A landscape with many valleys, sampled at points; each row gives a point and its height.
From any point a ball takes the steepest step (drop divided by distance) to one of its 6 nearest points. It stops when none of these is lower. Distance is the straight distance between rows; heights are no part of it.
sute: [ -9  13 -24  16  -7  15 -24  -8  26  42]  height 413
buge: [-23 -19  27  -7   3 -27  26  14 -36 -29]  height 795
Bibi: [-34  -8  35   1   2 -50  46  17 -35 -43]  height 658
bezaz: [ 28  -9  25 -40  19  50 -63 -18 -46 -17]  height 426
nizo: [-11  -1   6   9  -1 -60  80  13   4 -40]  height 546
Febo: [  5  10 -16  12  -9  27 -34  -6  27  33]  height 371
sus: [  1 -18  36 -23   3   8 -34   6 -46 -28]  height 503
bati: [ 40 -23   3 -19   8  25 -26  -3 -11  -2]  height 377
dol: [ -8   9  -3  21 -18 -13  24  13  31   3]  height 372
Kat: [-32  -5  25   4   7 -60  64  14 -27 -46]  height 611
Gufer: [-18 -20  39 -13   0 -13  -4  16 -41 -33]  height 798
sume: [ 12   9 -52   4  16  44 -43 -34  27  71]  height 498
mos: [-19  13 -46  16   3   7  -3 -18  26  61]  height 533
vanov: [-17  19  -6  24 -17 -34  51  15  34 -10]  height 466
rulu: [  9 -24   6  -6  -2 -12  17   9 -15  -9]  height 460
Kibod: [ -1 -12   5   7  -5 -32  52  17   0 -22]  height 609
Naz: [  3  -4  -1  16 -16 -15  36  17  18  -4]  height 469
vedaf: [ 23 -22  -2  -6  -4   6   1  10  -2  -2]  height 33
domer: [ 17  -6  -4  11 -14  12  -5  10  21   6]  height 350
fovi: [ 33 -14  -3  -2  -8  26 -21   2  15   6]  height 201
Zadas: [  2  13 -36   8   8  35 -41 -23  23  55]  height 343
Gedi: [ 25 -30   6 -21   5  14 -16   0 -23  -6]  height 379
Ruv: [ 24  -2  45 -38   5  48 -73  -8 -51 -38]  height 375
moku: [  2   8 -54   7  12  30 -30 -28  28  66]  height 478
met: [-17  20  -1  24 -13 -54  70  16  35 -27]  height 502
Luk: [ 24  18 -22   0  11  65 -69 -29  24  47]  height 421
belef: [-28  29 -14  27 -15 -23  31   7  32  13]  height 412
kuzes: [-40  35 -29  25  -1 -37  44  -5  37  25]  height 473
Pitud: [ 11 -12  51 -27  -2  24 -53   7 -45 -44]  height 85
lemev: [  3 -22  26 -22   7  11 -30   2 -43 -20]  height 532
tege: [ 17 -22  19 -28  13  19 -36  -4 -39 -14]  height 504
kuga: [-30  32 -56  18   4 -36  56 -14  41  45]  height 523
vek: [-42   0  49   4  -5 -55  46  24 -35 -62]  height 663
Saro: [ 30   2  -7  -1  -6  43 -46  -6  23  21]  height 216
zaf: [  7  14 -23   8  -1  41 -49 -19  25  42]  height 103
Lepi: [ 18  18 -43  -1  19  57 -60 -39  23  64]  height 457
muno: [ 30 -27  11 -28  17  30 -39  -7 -35  -8]  height 458
fasu: [-31  42 -60  20   9 -63  75 -14  52  31]  height 579
komuk: [ 28 -14  19 -35  17  41 -57 -13 -46 -13]  height 436
Viki: [-37  37 -13  30 -11 -44  53   6  37   0]  height 468
Zit: [-10 -11  11   4   0 -41  60  15 -10 -30]  height 608
bel: [ 57 -14   1 -35  15  60 -51 -22 -24  -1]  height 488
rup: [-18 -18  18  -5   5 -37  41  13 -28 -29]  height 719
Tek: [-26 -16  49  -6  -5 -23   5  24 -40 -46]  height 779
nak: [-44  39 -37  24   4 -51  58  -6  38  19]  height 508
lusu: [ -6  -4   0  10  -3 -48  70  18   5 -30]  height 551
bebim: [ 48 -15  -2 -13   0  42 -40  -6   6   6]  height 373
dedup: [ 18  -7  47 -34  -1  37 -64   2 -47 -40]  height 302
velob: [  0   7  -8  18 -17   6  -3   6  29  18]  height 187
toba: [-23  22 -54  19   2 -13  30 -14  33  53]  height 465
Nafi: [-39  -9  52   3  -4 -41  32  24 -40 -53]  height 692
gebol: [ 47  -3  -6  -9  -1  53 -53  -7  17  14]  height 387
vodon: [-26  20 -22  22 -11  -7   9   0  30  33]  height 365
Kulib: [-42  -4  33   5   7 -67  65  15 -30 -57]  height 637
ranen: [ -8  13  -8  24 -18  -3   8   9  31  18]  height 290
neki: [ 61  -1  -6 -18   4  66 -59 -16   9  11]  height 490
rus: [ 19   1  -5   9 -12  27 -28   2  22  17]  height 368
Letan: [ -2 -27  19 -13   2 -10   3   9 -35 -15]  height 707

For each start below, name the point where the ball stops.
tege | vedaf
muno | vedaf
Kat | velob
Kibod | velob
kuga | velob
nak | velob
Gufer | Pitud
gebol | zaf
neki | zaf
